Points, in no order, along strands that fork, close into loops and pass close to each other.
Points whose rows are less than 51.1 apart are linked; no others are. Some points are linked to none.
K247: [ 19 -24   0  -9  -5  15 -18  -9  -8  -6 -38  14  -6  19   1   1  17  10
 -28  -4  14 -23  -2 -34]
K902: [ -4   8  -9 -24  -5 -19 -13   2   2 -20   7 -16 -21  -4 -16 -15 -22 -10
  11   2  -1  20  -5  -4]
K715: [-11  13   8   1   7   7  33  34 -11   3 -12   0 -22  -3  -6  -5  -6  16
  19  12 -29 -23  30 -11]
K74: [  3  -1  18  29 -15  27  18 -16 -11   7   3   0 -10 -10   4  13  14  -6
 -19 -19  10  -1  13  -6]
K893: [ -2   4   8  11  14  10  18  11 -13  10  -7  -2 -11 -20   5   1  -2 -19
  -3  -8  -8 -18  22   2]
K210: [ -1  18  13   6  -5  20  21 -31 -11  -9   5  10  -5  15   6  11   9   7
  -9 -21  16   9  -1 -10]
K552: [  7  11   0 -31  -2 -17 -10  -4  -1 -19  13   3  -2  11  -6 -20 -20  -7
  16  -2   7  29  -6  -8]
K38: [ 29 -37   3  -8  15 -24  -7  14  21  -8 -16  25  23  24   2   1  -6  12
  12  22 -19 -30  10  -1]
K240: [ 14  -1  -9 -20 -32   6 -19   0  -7 -10 -22 -10  12 -23  -1 -22  -9  -7
  -4  10  15  17 -28  -8]
K925: [ 19 -28 -19  -7   1 -10 -23   4  16   4  -8  -7  16   9  12  12   3  19
 -18   4  14 -23   1  -9]
K495: [-18  10  -4  15  17 -19  10  31 -25  17   0  -5 -16   1   7  -7  -2  27
  34  20 -27 -12  24   1]
K95: [ -6   5  -4   8  12 -10   6  10   7   3  14 -11  15 -17   9   8 -12  -8
   4  -4  -4 -10  14  26]
K176: [ 12 -15  -5 -18 -14  15 -30 -20   2   3 -33  11  15  14  -6 -14  13 -10
 -14   9  13  12 -50 -17]
K123: [-22  16  -8   8   1 -12  -2  15  12  -7  23 -27  -6 -16  -5   8 -20 -10
   2  -9  -1   7  11  19]
K558: [-20   8  10  -6   2  -5  30  29  -1  -5  -8  -1 -27  17 -10  -1 -15  34
  30  14 -31  -9  24 -18]
K196: [-17 -20  12  43   9   9  -2 -10   7  18  10   2  10  -1   6  31  15 -12
 -15 -22  12 -13  12  21]
K742: [ 12   5 -26 -10  -5  -8 -11   5 -16  17   1 -13  -5 -20   6 -15   3  -7
   2  10   2  -4 -11  -8]
K985: [  5 -10  21  -8  15  -1  24  29  18 -13  -5  24  17  -7  -7  -9 -12  -4
  33  17 -36 -19  -2  20]
K856: [ 18 -22  32  22  -9  27  17 -14  -3   2 -14  17 -11  -5  -3  12  12  -8
 -25 -16  -1  -8  25  -6]
K125: [-19  25  20   5 -10  15  15 -19   1 -11  23   0  -7   7  -4   9  -1   6
  -3 -20  21  30   1  -8]
K771: [-19  24  -4   3  22  -1  24   3 -34   3  -6   1 -27  12   2  -4   7   6
  19  -4 -10 -10  15  -4]
K258: [ -8  14  18   7 -36  35   5 -20 -17 -14 -18  -4 -14  -5 -14 -13   5  -8
  -7  -4  13  31 -29 -18]
K12: [ 27  -7 -13 -16 -23  -9 -17  -4  -4 -14 -13  -8   8 -30  -2 -15 -11 -17
  -8  10   5   0  -9  -1]
K532: [-11  10  -1  20 -21   3  -2   7   8   2  23 -28  -3 -27  -3   8 -13 -15
 -11 -11   9  11   4   6]
K363: [ -3  10 -11  -1  19 -10  11   4 -26  17   1   1  -9   2  13  -7   8   8
  17   1  -2  -9  11  -3]
K637: [-18  14 -15  -2  19 -31  -7  22  -6   1  25  -8  -4   7   7  -8  -4  22
  27   8  -7  18  16  24]
K347: [-23   7 -16   3  35  -9 -11  -2  -5  19  17   8  19  12  14   7  20   0
   7 -13   9   3  -2  34]
K442: [ 21 -11   3 -17 -11   8  -1  -7 -10   1 -17   8   8  -5   8  -9  -5   4
  -8  -1  12  -3  -1 -21]
K56: [ 11   2   6  -4   0   3  25  31  -6  10  -8   1  -3 -18   2  -8  -8  10
   9  17 -19 -21  27 -11]
K626: [ 21  -2 -14  -8   6 -43   1   4  -2 -19   3  -3   6 -12   0 -13 -10  -7
  22  24 -22  -7  14  21]
K58: [-10  18   9   2  10   8  25   2 -22  -4 -10  -3 -28  -3  -5  -2  -3  -5
   5  -9  -7 -12  17 -15]
K938: [  1   0   9  13  21 -23   9  19 -19  17   0  17   7   5  15  -9   3  32
  38  29 -25  -7  18   8]
K913: [ 32 -29   7 -15  -3   8  -7   4   0   3 -29  19   2 -11  -1  -5   0  -5
 -20   5   0 -22  17 -18]
K610: [-19   7 -11 -15 -19  -1 -16   4   5 -12  -1 -27 -31 -12 -20  -9 -20 -10
  -2  -2  -1  19 -12 -12]
K313: [-15  11  14  22 -20  13   3 -17   7   5  33  -9  -2 -10 -11  10   6 -13
  -7 -14  20  32 -10   1]
K104: [ 10 -20  -6   4   0 -10 -27 -26  27  -6  10   1  13   3  -6  18   9 -20
 -20  -8  16   4 -21  11]
K78: [-16  29 -12   4   0  14   6  -6 -14  17   9 -13 -18  -3  -1  -5  12 -13
  -6 -11   2   9 -19  -9]
K729: [ -1  19   9  -4 -21  25   8 -25 -13  -8  -6   3  -5   6   0  -5   7   2
 -10 -12  16  22 -22 -18]
K571: [  3 -24  -2  17  -5  19 -28 -18  12   8 -13  -7  -7  14  -9  14  30  -6
 -36  -2  14  -8 -31 -21]
K588: [-26  15 -12   4  13 -19   8  18 -29  12  -4  -9 -38  12  -3  -7   1  19
  27   7 -17  -5  19 -14]
K609: [  0 -30   3  36 -11  19 -18 -22  10  16   4  -4  -6   6 -10  21  32 -13
 -32 -10  15  -2 -16  -9]
K579: [ 13  -1   4  -1 -15   9   8   8   8   1   5 -12  12 -23   9   3 -18   3
 -11  -1   6  -4  14  -1]
K394: [ -8  -4 -10  11  28  -7   5  12 -18  25  -4   2  11  -5  15   2   8  -1
   9  -2  -8 -27  15  17]
K190: [  7  -7   5  20 -30  17  -3  -4   7   6  12 -17   9 -28   4   9  -5  -6
 -22  -7  17   9   1   0]
K350: [-11   7   7 -16  34 -17   0  -5  -1 -10  16  15   9  13   3  -4  -6  -5
  24  -7   3  17   7  22]
K266: [  7 -28  -2  25 -12   4 -29 -27  23   9  11  -4   4  -3 -16  19  20 -27
 -26  -2  13   7 -29   5]
K972: [ 24 -21  -9  -2 -17  -4 -21 -16  16 -10  -5  -5  15 -16   1   6  -3 -16
 -22  -1  12  -4 -10   5]
K868: [  1  13   2 -15 -16   3 -19 -19  22 -11  26   8  14   3  -9  -6   0 -14
 -10  -5  19  44 -30   8]
K156: [ 19  -7 -10 -27 -21   1 -26 -14  -1  -7 -20   7  18   2  -2 -24  -4 -13
  -1   7  15  21 -39  -9]
K838: [ 11 -23 -14  -3   3   3 -27  -8  11   6 -10  -6   5  14   5  12  17   6
 -25  -3  18 -15 -18 -18]
K852: [ 17 -24   1 -12  21 -17  -3  -1   8   1  -6  17  19  18  10   5  -6   9
   8   5  -1 -17   9   1]
K128: [-25  21   7  -5  35  -3  13  -8 -17   0  10  11  -3  18   8   0   9   3
  20 -17   3  10   7  16]
K19: [-21  33   3  33  -6  23  28 -14 -18   4  14  -4 -15   5   4  16  15  -2
 -11 -24   9   1   3   3]
K750: [-22  12 -15   1  29 -20  -9  14 -10  10  23   0  15   6  15  -4   7  12
  22  -2  -3   8   9  38]
K465: [-19  18  12  15 -43  37  -3  -5  -3   1 -14 -20  -6 -12 -15 -12   6  -2
 -12   6  10  37 -37 -10]
K43: [ 26 -23 -11  -5  -3 -13  -9   0  19  -5  -4  -3  22 -11  10   9  -6   0
 -15   5   2 -20   8   9]
K79: [-25   6   4   2  10 -20   9  34  15 -13   8 -10   4  -1 -10  -5 -22  19
  35  21 -39  -8  13  33]
K434: [  2  13 -15  -3 -10  16  -5  -6 -13  16  -5 -11  -7 -16   1 -12   9 -14
 -11   0   7   5 -24 -15]
K607: [-11   1  10 -12 -12   1  13  24  14 -13  -3 -18 -19  -8 -16  -1 -34  12
   7   5 -16  -2  22 -16]
K632: [-14 -10 -12   6  36 -10 -20 -12  10  13   7   6  12  18   9  18  21  -7
  -4 -15  12  -8 -10  23]
K911: [ -5  -9   0  16  12  -4  -4  -5  16   7  13  -2  21  -8  12  24   0  -7
 -10 -13  11  -9   8  23]
K384: [-31   7  -6   5  11 -32  -6  32   7  -6  17 -12  -6  11  -4  -4 -18  33
  35  18 -31   7  22  31]
K793: [ -1   5  13  -3 -15  14  17  16   1  -6  -3 -15 -10 -21  -2  -2 -22   7
  -5  -1  -2  -2  20 -14]
K380: [ 16   0 -15 -11  -6 -22  -5  17 -22   7  -4  -9 -12 -19  -1 -18  -9   7
  17  24  -8  -6  12 -17]
K386: [  1   6 -13 -16   5  -6 -13  -9  16   7  25   9  20  17  13   5  11  11
  -5  -7  23  20 -13   8]
K445: [-38  43 -13  21  -4  15  14   2 -13  13  19 -15 -25  13  -3   8  15  -7
 -11 -21   0   9 -12  -4]
K512: [ 34 -23  10 -14   0   0  11  18  15   2 -17  18  16  -8   3  -2  -9   3
  -3  15 -16 -26  19  -5]
K69: [  6   0   1  -6   6 -15  14  16  15  -4  10  -3  22  -9   9   1 -18  11
  14  12 -11  -9  15  20]
K614: [ -4  21   5 -18 -11  13  -4 -17  -1  -5  10   4  -2  11  -6 -13   1  -5
  -2  -8  16  38 -27 -12]
K922: [  3   6 -10 -11  -2 -33   3  13  11 -28   6 -19  -7 -12 -13  -9 -25  -8
  16  14 -22  -3  16  16]
K910: [ -8  15   5   3 -14  -4 -12 -16  21 -13  34  -6  -1 -12 -16   2  -5 -24
  -6  -7  15  38 -15  14]
K842: [  5   8  -2 -22  16 -14  -7 -14   2  -8  18  11   0   7  -1 -10  -3 -19
  10  -8   9  24 -12   5]
K820: [ 23 -22  13  -6   7  -1  17  27  31  -5 -11  25  23  -7   1   3  -6  -1
   8  16 -28 -30   6  17]
K322: [-13  28  -1   3  19  11  23 -25 -19  -3   7  15  -9  23  11  11  19   5
   2 -22   9   1  -1   6]
K206: [-12   4  17  -6  13 -11  19  25  23 -23   8   6  16  -3 -10  -5 -22   3
  35  16 -36  -9   3  33]
K178: [  7 -10   1  -5 -10   3 -31 -33  29  -3  12  12  17  12 -13   4  13 -21
 -21   1  17  29 -40   4]
K907: [-16   0   1 -17  -9 -16   8  23   6  -5  -5 -10 -28  18 -13  -2 -29  34
  23  14 -22   4  22 -21]
K718: [  8  -3  -2  -8 -10  25 -10 -30  -6   7 -23  11   2  15  -2  -2  25  -4
 -21  -1  12   6 -38 -20]
K611: [  0  -2 -15  -4  26  -5  -5 -15  -7  19   3   7   0   6   7   2  18 -15
   0 -10   7  -7 -14   2]
K476: [ 21 -23   6  -9   1   7  -5   1   0 -11 -30  18   6  41   5   4   6  28
 -18  -1   6 -30  14 -36]
K482: [  3  19   1  35 -25  36  22 -24 -23   2   0   4 -16   1   5  16  24   2
 -25 -19   9  -4  -1  -4]
K550: [ 24  -7  -6  -5   6 -34   0  16 -15   0  -2   8  -2 -15   0 -15  -9   2
  28  33 -20 -10  18  -2]
K640: [ 12  -8  -3  -3  -6  21  -2 -28 -13  -5 -26  15  -6  24   4   6  23   8
 -23 -11  15 -12 -15 -26]
K629: [ 27 -23  28  -1 -10  24   6  -9  -2  -5 -29  21  -5  -3  -1   1   1  -5
 -25  -8   3  -9  19 -18]
K799: [-24  15   0  -4 -32  18 -16  -2   6  -9  -5 -26 -20 -11 -22 -12  -9  -9
  -9   1   6  37 -31 -12]
K761: [  1 -13   1  16  22   1   6  14  -6  16 -11   4   6 -20   9   6   2 -22
  -7  -6 -12 -31  20  19]
K37: [  2  -6  -5   5  15 -13  10  22   7  13   5   2  33  -4  18   4  -5  23
  18  16 -17 -22  18  30]
K323: [ 16 -26  11 -11  14  -4   1  -1  13  -4 -15  22  19  39   9   9  -3  21
  -1  -1   0 -22  11 -20]

How many points has the smallest loop of links through each point below? Write 0 if it is on no loop.
K925: 8
K313: 7
K799: 12
K394: 6
K434: 0
K240: 0

A tip is a point with one link. Name the tips that can be reached along the links from each point below, in the order of the rows.
K771: K938
K742: K442, K922, K611
K125: K38
K190: K196, K56, K37

A fork is a point with three links, a tip a point with one. Leave the first point through the second and follow the links. Name the first fork or tip that comes.
K729, K258: K210
K476, K247: K972
K913, K629: K922
K123, K532: K56
K626, K550: K913
K56, K715: K95
K210, K322: K729
K512, K820: K611
